Each row is a point on a landscape with many valleys, with its height.
From any point a ball rolls to the lowest of the 6 points nearest to it. It stops when none of these is lower. Distance is the straight distance between rows; heights are no part of it.
Lerap (h 246): [-22 -14   6 -20  14   9 -15   0   2   1 -18  20  24   1  -3 -32  22  31
   5 -34   7  18  12  15  27  38   7  22  -1  -9  22 -12 -22  -1 -17 -27
  -8   2   6   4 -21   0 -24 -28   1  -6   4   9  -8  13  -3 -15  -1  29
  -9  -7  -6   3]
Nog (h 371): [ 12   6  -5  12  -3 -16  12   7 -14   0  18 -21  -3  -7   4  21 -10 -22
  -4  19  -2 -17 -12  -7 -24 -14  -1 -10  14   7 -11   7   9   4   8  14
  13   0  -4  -3  22   5  13  29  -9  -1  -5   1  12  -5  -4  -3  17 -19
  16   8   1   2]
nifan (h 272): [ 15   0  -9  14   2  -9  19  12 -11  -5  14 -17  -9 -20   6  22  -8 -20
  -4  22  -9 -23 -14   4 -29  -7   3  -6  16   4  -2   7   3  -3   3   8
  16  -7  -6   1  18   1  23  31 -18  -7   2  -2  12  -2   0  -8  28  -6
  20  12   6 -11]
sofi (h 610): [-19 -13  10 -25   3  15 -25  -3  21  -3 -30  31  20  19  -4 -26   8  38
   8 -26   7  25  23  -1  41  14   2  13 -21 -10  10 -15 -11   3   4 -14
 -22   4   0   3 -30  -5 -36 -46  11   6  -4   3 -18  -2  -1   4 -26  19
 -26 -20 -12   8]
pirif (h 403): [-25 -15   4 -21   9  15 -24   0  12   0 -22  25  18  12  -2 -25  14  34
   6 -29   9  19  21   7  32  21   6  10  -8  -7  13 -16 -12   2  -6 -17
 -15   4   3   7 -22   0 -25 -41   7   0   0   5 -13   6   0  -8 -12  21
 -16 -15  -8   5]
mano (h 554): [ -6  -3   3  -6  -4  16 -12  -7  11   0  -9   8   1   7  -3  -9   9   7
   7 -11  -4   7   7  -6  17   7  -6  -3 -11  -4  -1  -7   6  -2   2  -6
 -11   4   3   0  -9  -5  -2 -18  11   4   5   6  -9   2   4   7 -17   2
 -12 -11   7  10]
Buto (h 254): [  7   9   4   6  -3   3   2  -2   3   4   1  -5  -2   3  -6   4   1  -6
  -3  -2 -11  -5  -1   4 -10  -9  -2  -6   2  -2  -1   6   2  -1   2   0
   4   1  -5  -2   4  -4   9  10   2  -2  -3   8   7  -4   4   6   4  -2
   2  -2   3   5]
pas (h 263): [ -1  12   8   6 -13  -6  -2   4   5   1   2 -14   5  16   1   4 -12 -19
  -1   7   2 -12  -2 -11  -2 -29  -9 -15  -1   3 -11   7  12   8  14  14
  -5   7  -6  -3  11  -3   1   7   0   8 -13   2   1 -12   5  17  -4 -17
  -3  -6 -11  11]
bolig (h 303): [ 18  -6 -15  14  -1  -8  28  13 -20  -8  27 -10 -15 -31   5  29  -3 -18
  -5  34 -12 -22 -18   7 -43   2  13 -12  17   5   3   1   0  -7 -11   4
  22  -8  -7   3  21   5  28  40 -18 -11   6  -3  22   4  -2 -12  34  -1
  30  16  13 -20]
Rolof (h 360): [ -1  11  15  -2 -12   2  -9  -3   7   2  -4  -2   6  19  -1  -6  -5  -5
  -1  -2 -13   0   7  -9  16 -23 -15 -10 -20  -4 -13   5  13   2  17   7
  -8   7  -9  -1  -5  -8  -5  -8  11  10 -15   6   0 -12   1  21 -15 -13
 -12  -9  -9  13]
Nis (h 73): [  3  10  10   1  -6   0  -5   0   4   4   2  -6  -1  13  -5  -1  -4  -6
  -2  -4  -7  -2   2  -4   4 -16 -11 -13  -6  -2  -9   6   5   4   8   9
  -4   5  -9   1   3  -6  -3   5   4   9 -11   3   3  -8   7  12  -7  -9
  -2  -2  -6   6]
Mibe (h 329): [ 22  16 -12  16 -12 -26  19   2 -24   0  24 -26 -13 -13   0  33 -15 -40
 -12  29  13 -18 -10  -2 -29 -31   4  -4   9  11 -16  20  10   2  14  32
  14   1  -1 -11  30   7  12  52 -12   3   5 -14  16 -11  -8   8   8 -32
  20   9   8  -6]
Fivug (h 503): [ 26   0 -16  18 -12 -24  31   9 -30  -8  31 -18 -17 -32   6  38  -9 -30
 -10  36  -3 -18 -12   6 -39 -11  18  -3  17   7 -11   8   9  -2   1  22
  19  -3  -8  -3  30  11  22  55 -21  -4   6 -20  26  -3  -9  -7  26 -18
  29  13   9 -17]
famal (h 709): [ -4  10   4   8 -19 -20  -9  -2   1   4  -1 -17  -2  26  -2   3 -24 -30
  -4  11  18  -5  -5 -25  12 -44 -21 -16 -14   6 -25  10  19  12  27  33
 -13  11   2  -5  15  -7 -12   5   9  17 -15  -8  -1 -22   0  25 -22 -32
 -14  -4 -17   7]
rov (h 378): [  2   9   3   2   0  10  -6 -10   5   1  -4  -1   0   3  -4  -1   3   2
   5  -9 -10   1   6  -3   4  -4  -4  -1  -5  -1  -4  -2   6  -5   4  -4
  -1   1  -2  -1  -8  -5   2  -4  12   3   0   4  -4   2   5   8  -6  -2
  -2  -8   6  10]
gamub (h 61): [-13 -15   1 -15  21   5  -3   2  -5  -1 -13  23  19  -7   0 -26  25  33
   1 -25   4  11   1  28   6  54  14  29  10 -12  28 -14 -28  -6 -34 -35
  -1  -5   5  12 -25   4 -12 -22  -7 -14   9  12   0  23  -5 -28  14  34
  -3   5  -8  -4]
varut (h 582): [-12 -16  -6  -9  16   9  -2   4  -3   2  -9   8   8  -8   1 -17  16  25
   2 -14   3   9   1  18   6  40   8  15  14  -5  17 -10 -15  -8 -23 -30
   5  -6   9   5 -12   8   1 -14  -2  -9  10  -2  -6  25  -1 -23   9  22
   3   4  -2 -10]
mivap (h 177): [ -6 -20   4 -14  20   2   6   7 -11  -4  -9  24  15 -15   6 -26  21  33
  -2 -27   3   2   2  33   9  69  17  32  14 -13  35 -13 -34  -4 -49 -39
   3  -6   4  11 -29  -2  -1 -16  -9 -16  13  12   5  25  -3 -33  21  44
   1  11 -10 -14]
lesam (h 338): [ 11   8   0   8   6  -2  10   1  -2   0   8 -12  -9  -3  -6  11  -2  -4
  -5  11 -13 -10  -7   0 -20  -7   3  -5   8   4   4   7  -1   1  -1   0
  11  -5  -5   3  10  -3  15  22  -9  -7  -2   5   6   3   2  -7  18   3
  10   6   3  -3]
nuka (h 404): [ 14  -6 -13   7   7   4  19   6 -12  -9  18 -10 -18 -24   3  17   2   3
  -1  17 -18  -6  -5  17 -32  12  18   0  12   8  11   2 -15  -8 -23  -6
  17 -11  -8   9   7   6  30  26 -10 -14  12   0  20  10   3 -16  27  11
  22  15  11 -22]
rofan (h 584): [  3  19  -3  18 -28 -28  -3  -5  -6   7   7 -21 -13  17   0  11 -19 -46
  -5  19  30  -9  -9 -28   2 -54 -20 -17 -15  12 -30  12  23  14  25  37
 -12   5   8 -11  16  -2  -5  22   7  15 -11 -10   1 -18   1  26 -23 -44
  -8   2  -4   4]
fup (h 428): [-13  -8   4 -14   0  16 -16  -8  22   5 -15  16   4  14  -4 -17   5  13
  14 -11   2  13   7 -14  25  -1  -8  -2 -20  -3  -1 -11   3   0   8  -6
 -13   3   5   3 -18  -5 -16 -37   9   6   0   5 -18  -5   4   4 -24   7
 -20 -12  -4   7]
romuk (h 480): [-15  -6  -1 -12   6  15 -11  -5  13   3 -13  14   6   8   0 -14   9  19
  10 -16   2  11   9  -5  16  10  -3   0  -5  -3   5 -13  -1   0  -2 -10
  -9   1   7   2 -11   2  -9 -31   7   1   2   4 -12   5   0   1 -17   8
  -9  -8   3   6]
vepi (h 179): [-17 -17   8 -20  15   9  -7   3  -2  -3 -15  25  25  -3  -4 -30  23  34
   6 -33   7  12  10  26  22  50  12  28   4 -13  27 -11 -30  -2 -33 -29
  -4   1   1   7 -23  -5 -17 -29  -2  -9   1  12  -3  17  -5 -22   6  33
  -3  -3 -11  -4]
Seve (h 271): [  8  11  -1  14 -10 -14   9   3  -8   4  14 -21  -1   2   0  18 -14 -29
  -4  16   9 -15  -8 -12 -17 -22  -4 -15  12   6 -15  10  13   8  14  18
   9   4   2  -6  23   3   5  25  -6   1  -6  -6   3  -7  -4   7   7 -24
  15   2  -3   3]
bidot (h 489): [-22 -10   4 -19   8  17 -23  -3  18   4 -19  23  17  11  -4 -25   8  30
  10 -22   9  21  15  -1  30  12  -1   6 -12  -6  12 -14  -7  -2  -2 -13
 -15   3   2   5 -20  -2 -23 -43   9   2   1  -1 -16  -1  -2   0 -21  16
 -16 -15  -4   6]
bal (h 895): [  2  -8  -8  -4  12   7   8  -4  -8   0   0   4  -6 -18   9  -3  14  15
   3  -3  -2   6  -3  22 -10  32  14  14  15   2  15  -3 -12 -15 -21 -20
  11 -10   6  -2   0  10  14   1   0 -17  14  -6   1  24   0 -20  12  23
   6   9   9 -13]
zuk (h 217): [ 11  11  -6  12  -9 -20  14  -1 -16   3  18 -22   0  -3   1  19 -16 -33
  -8  21   7 -17  -7  -9 -17 -24  -6 -13  12   9 -19   8  14   9  15  24
   6   3   1  -7  25   5   5  30  -9   3   0  -6   8 -11  -4  10   9 -26
  13   3  -2   2]
Fen (h 145): [ 17   1  -9  14  -5 -14  22  11 -16  -8  20 -18  -7 -20   2  27  -8 -21
  -6  28  -8 -20 -15   3 -32  -7   5 -10  18   3  -5   4   3   0   3   8
  16  -4  -6   1  25   4  20  30 -16 -11   1  -4  14  -2  -1  -7  25 -11
  29  11   5  -9]
Nelam (h 860): [  3 -16 -12  -6  17   4  10   0 -11  -6   3   3  -6 -22   9  -1  14  18
  -2  -2  -2  10  -3  26 -13  40  17  15  17   1  13  -3 -13 -16 -26 -22
  11 -12   2   2  -6  13  18   3   1 -17  16  -7   2  25   0 -25  16  21
   7  15   8 -21]
Lamo (h 302): [  8  13   2   6   3   7   7   3   2  -2   4  -6 -10  -5  -4   7  -2  -4
  -3   1 -12  -9  -3   4 -15  -6   2  -1   7  -1   2   5  -2   0   0   1
   9  -1  -4   2   4  -1  14  16   0   1   1   5   4   3   8  -1  13   3
   8   2   5  -1]
kile (h 593): [ -3  13   0  12 -20 -16  -4   0   2   8   4 -18  -2  19   1   4 -20 -31
  -1  12  21  -9 -11 -24   4 -43 -17 -17  -6   6 -22   8  18  12  25  30
 -10   7   6  -4  13  -1  -8  12   4  12 -12  -6   1 -19   4  22 -16 -32
 -10  -2 -13  11]
sini (h 312): [ -4   7  14  -1 -12   6 -11  -3  10   3 -10   3   3  22  -3  -3  -3  -6
   1  -7  -8   3   3 -13  19 -15 -15  -8 -22  -5 -14  -2  15   1  20   9
 -13   8  -6  -1 -11  -9  -8 -15   8  12 -15  -3  -5 -13   4  17 -21 -11
 -20  -5  -7  14]
fimib (h 498): [ 11 -11 -15   0  10   4  17   6 -12  -8   8  -2 -19 -27   7  12   7  14
  -6   8  -9  -3  -3  25 -28  23  24   7  16   3  15   2 -15 -14 -27 -13
  15 -16  -5   5   2   7  27  22  -4 -12  14  -2  13  17   3 -19  24  16
  16  15  14 -24]
liliv (h 410): [-11  -4   4 -13  -4  13 -16  -8  28   3 -19  17   9  16  -4 -11  -1  14
  13 -10   2  12  10 -24  32  -3 -19  -1 -27  -3  -3 -12   9   1  18  -1
 -19   6   6   2 -21  -8 -20 -44  11   7  -6   2 -25 -11   4  13 -29   7
 -26 -14  -2  11]
piv (h 406): [  1  12   0   7 -15 -15   3   2  -1   8   8 -18   1  13   4   7 -18 -26
  -3  14  13 -10 -10 -14  -5 -36 -10 -16   0   4 -17   7  13  12  15  25
  -3   9  -3  -6  17   0  -3  17  -3   6  -7  -1   7 -15   0  18  -4 -27
   2  -1  -7  11]
ralam (h 495): [ -7 -19 -12  -7  18   4   9  10 -13  -4   1   9   5 -16  14 -12  12  27
  -1  -8   4   9  -4  27  -9  52  12  17  18  -2  24 -14 -22 -11 -37 -30
   7  -9   7   9 -14  13   8  -7 -11 -20  16  -2  -2  28  -3 -30  20  29
   9  12   4 -19]
vil (h 320): [ 20   8 -11  19  -6 -20  21   6 -19  -2  22 -22  -9 -22   2  31 -13 -30
 -11  27   5 -16 -16  -2 -29 -17   4  -5  16   6 -13  10  11   6  12  22
  14  -5  -1  -9  28   6  14  41 -14  -1   3 -11  13  -6  -7   0  17 -18
  22  13   5  -5]
sus (h 408): [ -9   2   3  -4  -3  11 -11 -11  13   3 -11  13   3  10  -5 -13   5   8
   8 -12  -5  10   6 -12  21   3 -10  -3 -16  -5  -3 -10   6  -2   4  -8
 -13   8   6   0 -12  -5  -6 -26   9   8  -2   2 -11  -1   5  10 -23   1
 -12  -7   4  11]
noz (h 251): [-19 -13   2 -13  17  13  -8   6   0   5 -13  17  15  -4   1 -24  16  27
   1 -21  10  12   7  17  10  39   8  18  10  -8  21 -13 -18  -3 -23 -26
   0   0   4   4 -17   8 -10 -25  -1 -11   5   7  -6  19  -3 -16   8  28
  -2  -1  -5   2]
pira (h 513): [  0  12  10   5 -18  -8  -5  -1   3   4  -3 -14  -1  24   0   0 -16 -16
  -1   7   3  -6   0 -17   4 -37 -15 -16 -11   1 -20  10  15  13  20  20
  -9   9  -5  -5   7  -4  -7   2   5  14 -20  -1   1 -15   4  25 -12 -22
  -8  -5 -12  11]
Kitov (h 388): [ 14   5  -4  13   2  -8  14   7  -8  -1  14 -14 -12 -12   1  16 -10 -15
  -7  23 -10 -14 -12  -4 -29  -3   5 -10  17   5  -3   1   3   0   2   7
  17  -4  -3  -1  21   0  17  26 -12  -7  -3   3  11  -1  -1  -5  20  -5
  21  10   6  -5]
pali (h 298): [ -2  13   9   4 -12  -4  -7   1   4   4   1  -4   4  20  -4   0 -12 -13
  -5   2  -5  -4   3 -12   7 -25 -15 -13 -10  -2 -13   6  15   4  14  16
  -9   6  -7   1   6  -8  -8   1   7   8 -17   1  -2 -19   5  17  -8 -17
  -9 -10 -10  11]
Gisa (h 321): [-20 -10   2 -18   9  16 -15   7   6   5 -18  21  15   2   0 -23  15  27
   9 -23   8  18  14   9  22  31   8  14   3  -7  13 -14 -16  -3 -13 -20
  -8  -1   8   5 -15   2 -17 -33   5  -6   7   5 -13  11  -4  -8  -4  23
  -8 -12  -2   4]
tafa (h 548): [ 20  -4 -15  18 -11 -18  33  14 -31  -9  30 -18 -12 -34  11  42  -4 -26
 -12  38  -8 -20 -17  10 -44  -6  21  -7  19   7  -7   5   9  -7  -1  18
  22  -5 -12   3  31  10  28  58 -24 -10   6 -20  33  -2 -10 -10  31 -13
  32  14  12 -26]
Rotum (h 421): [ 12   5  -3   7   9   2  10  -1  -3  -2   9  -6 -13 -11   0  10   2   0
  -5   9 -15  -8  -3   9 -23  -1   6   1   9   4   7   8  -8  -3  -9   0
  13  -8  -3   2   1   1  18  17  -8  -7   3   5   5   6   1  -5  19   7
  13   8   8  -8]
Mif (h 174): [ -7 -17   5 -16  16   5   5   6 -11  -7  -7  28  17 -13   3 -28  22  32
  -2 -32   5   6   5  33   9  65  11  33  10 -16  30 -15 -31  -5 -47 -34
   1  -5   1   8 -31  -5 -12 -24  -8 -13  10  12   5  22  -7 -32  18  41
  -3   7  -7  -7]
susa (h 409): [ -3   3   1  -5   6  15  -4 -10   4   1  -5   6  -5  -2  -3  -9   9   8
   7 -11  -6   4   6   0   9   7  -2   2   0  -1   1  -3   3  -3  -4  -9
  -2   2   4  -1  -5   0   4  -9  11   2   8   1  -3   7   4   0 -10   5
  -3  -5   8   8]
detes (h 440): [-11   4  10 -11  -5  10 -20 -11  31   2 -15  19   2  26  -3  -8  -3  10
  13  -8  -6  15   9 -28  32 -12 -22   0 -31  -1  -8  -9  13   5  23   3
 -21   3   2   1 -21  -7 -24 -41  11  12  -8   4 -25 -14   1  13 -34  -1
 -26 -10  -5  17]
pesam (h 505): [  6  17  -7  18 -23 -24   2  -7 -12   3  11 -26  -4   9  -3  16 -17 -40
  -8  21  25 -14 -10 -22  -7 -46 -12 -13  -3  11 -26  16  17  12  20  33
  -3   5   8 -12  22   0   0  28   0  15  -7 -11   5 -18   1  22 -12 -39
   3   4   1   7]
biba (h 478): [  6  -1  -4  -3  15  10   6  -5   0   0   1  -3 -10 -15   1  -2   7   8
  -4  -6  -9   6  -1  12  -9  16   6   4   4   0   9   4  -7  -7  -9 -14
  12  -6   3  -1  -3   5  17   1   4  -4  11   0   3  13   1 -13   5   9
   3   3  11  -7]
pabo (h 291): [-20 -15   7 -22  11  10 -20   0   6   1 -20  29  22   6  -6 -30  21  35
   8 -31  11  18  14  15  31  37  13  18  -2 -12  20 -15 -20   4 -17 -26
 -11   1   3   4 -25  -2 -26 -36   2   2  -1   6 -12   9  -3  -9  -4  27
 -13 -11  -7   4]
lidu (h 441): [-20 -12   1 -17   7  18 -16  -2  14   5 -18  18   9   9  -2 -22   8  26
   6 -21   6  15   9  -1  23  14   3   3  -5  -4  13 -13  -7  -1  -6 -13
 -10   2   7   6 -15   3 -14 -32   6   1   6   2 -13   5   2  -2 -15  16
 -13 -10   1   6]
lasob (h 533): [ -7 -10  -4  -7  15  13  -2  -5   2  -2  -7   4   4  -8   5  -9  14  15
   5 -11   1  10   5   9   4  28   7  10   9  -1  13  -8  -9  -7 -15 -20
   3  -3  10   2  -7   7   2 -14   3  -7  14  -2  -6  19  -3 -16   0  15
  -1  -2   7  -4]
zub (h 435): [ 14  -2  -7   8   9  -1  14   6  -8  -7  13  -6 -15 -21   6  17  -4   1
  -5  14 -13 -10  -7  10 -31   3  10  -3  12   4  11   5 -10  -6 -18  -3
  16  -9  -7   4   9   2  17  23  -9 -11   5   4  12   5   2 -15  26   8
  18  11   9 -15]
dusir (h 188): [  2  10   9   2  -8   1  -5  -1   7   2  -3  -1   1  13  -6  -3  -2  -6
   1  -5 -11  -2   3  -6  11 -16 -10  -8  -9  -1  -6   6   8   0  10   5
  -7   6  -4  -1   0  -7   0   1   6   9 -11   0  -1  -8   6  17  -7  -7
  -5  -7  -1  11]
ligob (h 466): [-19  -8   6 -16   1  17 -22  -4  27   2 -22  25   5  15  -7 -19   1  24
  13 -16   7  18  13 -17  33  -1  -6   6 -23  -6   2  -9  -2   1  10  -6
 -24   5   5   3 -20  -4 -27 -44  10   8  -3   2 -22  -9   1   7 -31   9
 -26 -13  -3   8]
Sazom (h 309): [  9  10   3   8  -4  -4   3   4  -3   5  10 -15   1   6   0  11 -10 -16
  -5  10  -5 -11  -6  -4 -13 -17 -10 -12   5   4 -10   9   4   7   7  14
   8   2  -5  -1  17  -4   7  14  -4   2  -9   4   4 -11   2   6   7 -14
   9  -2  -5   6]
Sobip (h 451): [ 14  -3  -6  10  11   2  16   9  -5 -10  10  -7 -18 -25   5  16   1   5
  -7  14 -17  -5 -10  18 -29   7  15   1   9   3  11   4 -13  -9 -18  -6
  15 -12  -4   4   7   5  24  25  -6 -11  13  -1  15   9   2 -14  24  12
  15  15   9 -16]
gubu (h 608): [-18 -11   5 -25   9  10 -29  -4  28  -1 -31  32  16  23  -6 -21   7  39
  10 -24   9  29  21  -8  40   6  -6  13 -27  -9   7 -13  -9   4  10  -4
 -24   4   3   0 -28  -9 -41 -55  15   7  -5   6 -28  -7  -5   5 -30  17
 -29 -18 -14  10]
Sudub (h 455): [ -4  10  19  -2 -12  -2 -12  -7  17   4  -7   0   4  29  -1  -4 -13  -6
   3  -5  -8   5   4 -21  25 -28 -19  -2 -28  -5 -18   6  21   8  31  16
 -16  11  -7  -7  -9  -9 -15 -17  15  16 -16   1  -9 -17   2  23 -27 -14
 -25  -8 -18  16]
fuga (h 402): [  0   8  14  -3 -12   3 -13 -11  20   4 -10   8   3  26  -3  -5  -4  -4
   4  -6 -13   8   5 -24  26 -16 -20  -2 -30  -8 -12  -1  17   3  29   6
 -19   5   0  -2 -13  -9 -16 -25  12  14 -12  -2 -11 -12   2  17 -27  -7
 -23  -8 -10  17]
dano (h 752): [ -3   9  10   6 -17 -17  -9   0   8   7  -4  -8   1  26   0  -1 -22 -20
   0   7  11  -5   0 -25  14 -42 -21  -7 -15   1 -18  11  19  13  30  23
 -16   8  -4  -3   4  -3 -16   1  10  13 -19  -6  -5 -24   1  23 -20 -25
 -16  -9 -20  11]
mol (h 87): [ 16   9  -5  15  -8 -20  13  -1 -18   2  17 -24  -2  -6   1  21 -13 -35
  -8  23  10 -16 -11  -9 -21 -25  -4 -10  13  11 -16  13  12   6  13  24
  11   1   1 -12  26   8   8  33  -9   7   1 -10   9  -9  -9   5   8 -26
  16   7   5   2]
Bili (h 374): [ 14  -6 -12  11   7  -1  20   9  -9  -5  18  -9 -18 -23   6  20  -7  -5
   0  22 -12 -13 -16  13 -34   4  15  -7  18   3   9   1  -4  -6 -13  -1
  18  -8  -7   3  14   2  30  27 -11 -11   6   2  18   4   4 -10  29   5
  23  13   8 -19]
luzo (h 137): [ -3   5  10  -2 -10  10  -7  -8  14   4  -7   4   2  17  -5  -7  -2   1
   5  -7 -11   5   7 -12  18 -10 -11  -8 -18  -7  -8   0  14   0  13   0
  -9   4   1  -2  -9 -11  -5 -18  14   9 -10   1 -11 -10   4  14 -21  -7
 -17  -8  -1  13]
duf (h 390): [ -6  -3   0  -3  12  13  -6  -7   5   3  -8   4   4  -8  -1 -10  13  12
   6 -12  -2   7   3   9   4  20   3   4   8  -1  10  -7  -3  -4  -6 -17
   0  -8   7  -2  -6   6   6 -10   3  -1  13   0  -5  13   0  -9  -2  11
  -4  -4  10   3]
Vobu (h 687): [  7 -11  -9   2  14   2  12   0 -12  -7   6   0 -11 -21   8  -1   9  15
  -3   2  -9   2  -2  26 -19  27  19  10  14   3  12   5 -12 -12 -25 -20
  13 -13  -2   2  -2  11  21  13   0 -15  18  -5  10  21  -2 -18  15  18
   9  10  13 -20]
Bara (h 497): [ 17  17 -10  19 -20 -26   4  -5 -21   1  21 -27 -12   1  -4  26 -15 -48
  -8  23  24 -15 -11 -12 -14 -41  -2 -10   0  16 -26  19  14  12  15  39
   7   0   6 -14  27   3   4  40  -6  12   0  -9  10 -17  -6  16  -1 -39
  14   7   6   2]
Suve (h 377): [-19 -12   0 -12  11  14  -8  -2   3   2 -11  15  11  -1  -1 -20  17  23
   8 -20   5  15   9   8  15  26   7  10   6  -5  13 -14 -12  -5 -16 -21
  -3  -3   5   7 -11   7 -12 -26   1  -7   7   2 -12  15  -3 -13   2  18
  -6  -7   3   1]
maz (h 436): [  1  11  11   3 -15  -5  -8  -2   7   2  -2  -1   4  24  -4  -2  -9 -12
   2  -3  -3   2   3 -11  10 -26 -16  -8 -17  -1 -14   7  15   5  16  11
 -12  11  -6  -2  -5  -7 -10  -4   6  12 -14   2  -7 -13   5  17 -13 -14
 -14  -8 -15  16]
futu (h 434): [ 22   7 -13  17  -9 -22  26   3 -27  -9  26 -25 -13 -21   5  32 -11 -34
 -12  31   3 -17 -10  -1 -32 -16   9  -4  12   6 -15  13   7  -3  13  22
  21  -3  -3  -9  30   9  20  48 -16  -3   4 -16  19  -5  -7  -3  17 -22
  26  11   5  -8]
vapu (h 427): [  9  12  -9  20 -19 -24   6  -8 -13   7  13 -27  -6   4   2  16 -19 -38
  -7  17  23 -15  -8 -17  -9 -43  -8 -19   4  12 -23  15  18   9  17  30
   3   4   5 -13  27   5  -1  29  -1  11  -6 -10   5 -16  -1  20 -10 -39
   9   1   2   7]
lunas (h 530): [-17  -7   6 -23   7  16 -26  -4  33  -1 -26  29   9  24  -8 -20  -2  31
  15 -21   9  27  19 -21  44  -5 -13   8 -35  -4   3  -8  -3   6  21  -2
 -26   7   4   0 -28 -10 -40 -56  13  11  -9   5 -33 -15  -1   9 -30   9
 -29 -19  -8  11]
zag (h 473): [ 12  -1  -3   6   9   1  14   6  -4  -3   8  -6 -17 -17   0  11   0   1
  -5  11 -12  -6  -4  11 -25   4  12  -1  13   5   7   6  -9  -4 -11  -5
  11  -9  -6   2   8  -1  22  19  -5 -10   7   7   9   5   2 -10  20   6
  14   9  12 -12]
bugus (h 10): [  9  12   4  11   1  -2   7   3  -1   2  10 -11  -3  -3  -2   7  -5 -10
  -2   6 -12  -9  -8  -1 -19 -13   1 -10   9   0  -3   7   0   1   1   6
   9   1  -3   0  12  -2   9  16  -6  -3  -4   4   6  -6   3   3  14  -4
  11   0   1   3]
Rak (h 257): [  2   8  12   2 -13   5  -9  -4  10   6  -1   0   0  15  -5   0  -3  -3
   3  -8 -14  -2   3  -5   6 -10 -12  -5 -12  -1  -4   1  11  -2  10   2
  -4   7  -3   1  -5  -9  -1  -6   8   7  -5   6   0  -5   4  15 -10  -8
 -10  -7  -1   9]
lirop (h 353): [ 18  -9 -16   8   8  -2  27  15 -19 -11  20  -9 -17 -31   8  25  -5  -8
  -6  23 -16 -16  -8  13 -41  11  20  -8  17   7   8   0  -8 -10 -20   0
  18 -10  -9   5  12   4  31  33 -17 -14  12   2  24   6   5 -16  32   5
  28  19  10 -27]
Vute (h 490): [-23 -14   7 -20   7  16 -25  -1  14  -1 -25  31  20  15  -2 -27  11  36
   7 -26   9  23  18   1  39  20   8  17 -15  -9  13 -14 -13   2  -6 -13
 -17   4  -1   0 -26  -5 -33 -44   8   1  -3   2 -17   2  -4   2 -17  22
 -22 -16 -10   5]
bip (h 536): [  9  21  -6  28 -28 -27  -2  -8 -16   6  14 -27 -15  11  -5  21 -18 -52
 -12  21  29 -13  -9 -19   6 -56 -15 -13 -14  14 -29  16  17   9  23  41
  -4   5   6 -12  21  -2   6  30   5  17  -9  -9   4 -24   2  26 -19 -48
  -3   4   6   3]
Ninor (h 131): [-11  -3  -2  -7   6  15  -8 -11   7   6 -10   8   2   0  -2 -14  11  12
   6 -15   0   8   4   0  10  11   1   5   3  -1   9  -8  -3  -4  -6 -14
  -2  -1   8   0 -11   7  -3 -16   5  -3  11   1  -9  11   0  -4 -10   9
  -3  -6  12   4]
tezu (h 546): [ -2  11  14  -1 -14  -9 -17  -2  13   3  -8  -3   2  26  -3  -8 -12  -8
  -2  -1  -4   0   3 -20  18 -35 -19  -8 -21  -5 -15   7  16   9  26  18
 -13  11  -6  -4  -3 -13 -15  -6  12  14 -19   0  -4 -17   3  23 -22 -16
 -21  -7 -14  14]
tuku (h 288): [ -8 -18  -7 -13  21   5   0   8  -7  -1  -6  17  10 -14   6 -19  16  29
   2 -17   7   6  -1  25   0  53  12  22  17  -2  27 -12 -23  -9 -32 -34
   4  -5   6   9 -15   5  -3 -12  -8 -17  14   5  -3  24  -3 -28  20  32
  -1  10  -4 -13]
Kad (h 523): [-23 -11   7 -22   7  12 -23  -3  22   0 -25  27  13  15  -1 -24   9  30
   9 -23   8  22  19  -8  37  10  -4   6 -20  -4   9 -12  -8   1   0  -9
 -23   7   5   6 -22  -3 -33 -44  10   7  -1   2 -19  -1   1   2 -25  18
 -23 -16  -7   6]
Namo (h 304): [ -7   2  10  -5  -5  12 -12  -9  22  -1 -10  12   5  16   1  -7   0   3
  10  -9  -8   8   7 -11  24  -6 -13  -3 -21  -4  -7  -7  12  -4  18   0
 -10   6   6  -1 -17  -9  -9 -30  12  12  -4   3 -14  -9   5  13 -24  -6
 -16  -5   1  13]
sebug (h 265): [ 12  10  -4  15  -7 -19  14   4 -15   0  18 -25  -3  -8   0  26 -12 -27
  -8  21   7 -15 -14  -5 -27 -16   0 -12  17  11 -14  10   8  10  11  18
  12   3   1  -6  26   4   8  34 -10  -2  -3  -6   8  -6  -6   4  13 -21
  19   7   5  -3]
mipek (h 516): [ 10  -3  -7   4  10   4  11  -3  -6  -5   4   2 -17 -19   1   7   5   8
  -5   4 -13  -1  -6  18 -19  15  13   8  15   3   8   7 -13  -8 -18 -15
  14  -9  -3   1   1   4  22  16   1  -7  13   1   8  13   3 -17  17  15
  12  11  11 -17]
Gudof (h 399): [  9   6   3   6  11   8   8  -2  -1  -6   6  -6 -13 -15  -3   5   4   2
  -4   1 -11  -6  -3  11 -15   3  10   1  10   3   4  10  -3  -5  -8  -3
  10  -3  -1  -1   4  -4  16  12   0  -7   7   6   6   8  -1  -6  11   5
   8   6   9  -6]
tem (h 400): [ -2   4   9  -5   0  14  -5 -12  12   0  -6   8   1   9  -4  -5   3   3
   7  -6 -12   5   8  -5  11  -3  -8  -2  -9  -5  -4   1   8  -1   4  -4
  -2   0   2  -1  -5  -6   2 -15  12   5  -4   5  -3  -1   5  12 -12  -3
  -8  -6   3   9]
Bila (h 282): [-15 -17  -2 -13  20   7  -2   7  -5   0  -9  16  15 -11   1 -24  20  29
   3 -18  10  11   5  18   8  45  12  18  16  -8  21 -11 -19  -4 -25 -31
   1  -6   6   6 -14   7  -6 -19  -6 -12   4   8  -3  23  -4 -24  11  33
   2   6   1  -7]
simir (h 278): [ 19   1 -12  19  -4 -19  27  11 -19  -9  26 -20  -9 -24   7  29  -8 -25
 -10  31  -4 -18 -15   3 -34  -8   8  -9  13   4  -5   7   7   0   5  12
  20  -5  -7  -2  26   6  21  41 -18  -6   3 -10  20   0  -8  -3  27 -14
  27  15   4 -12]

For each start below, name the point where the ball stops.
gubu => luzo
fimib => Fen
sofi => gamub
Kad => gamub
bidot => gamub
Vobu => Fen
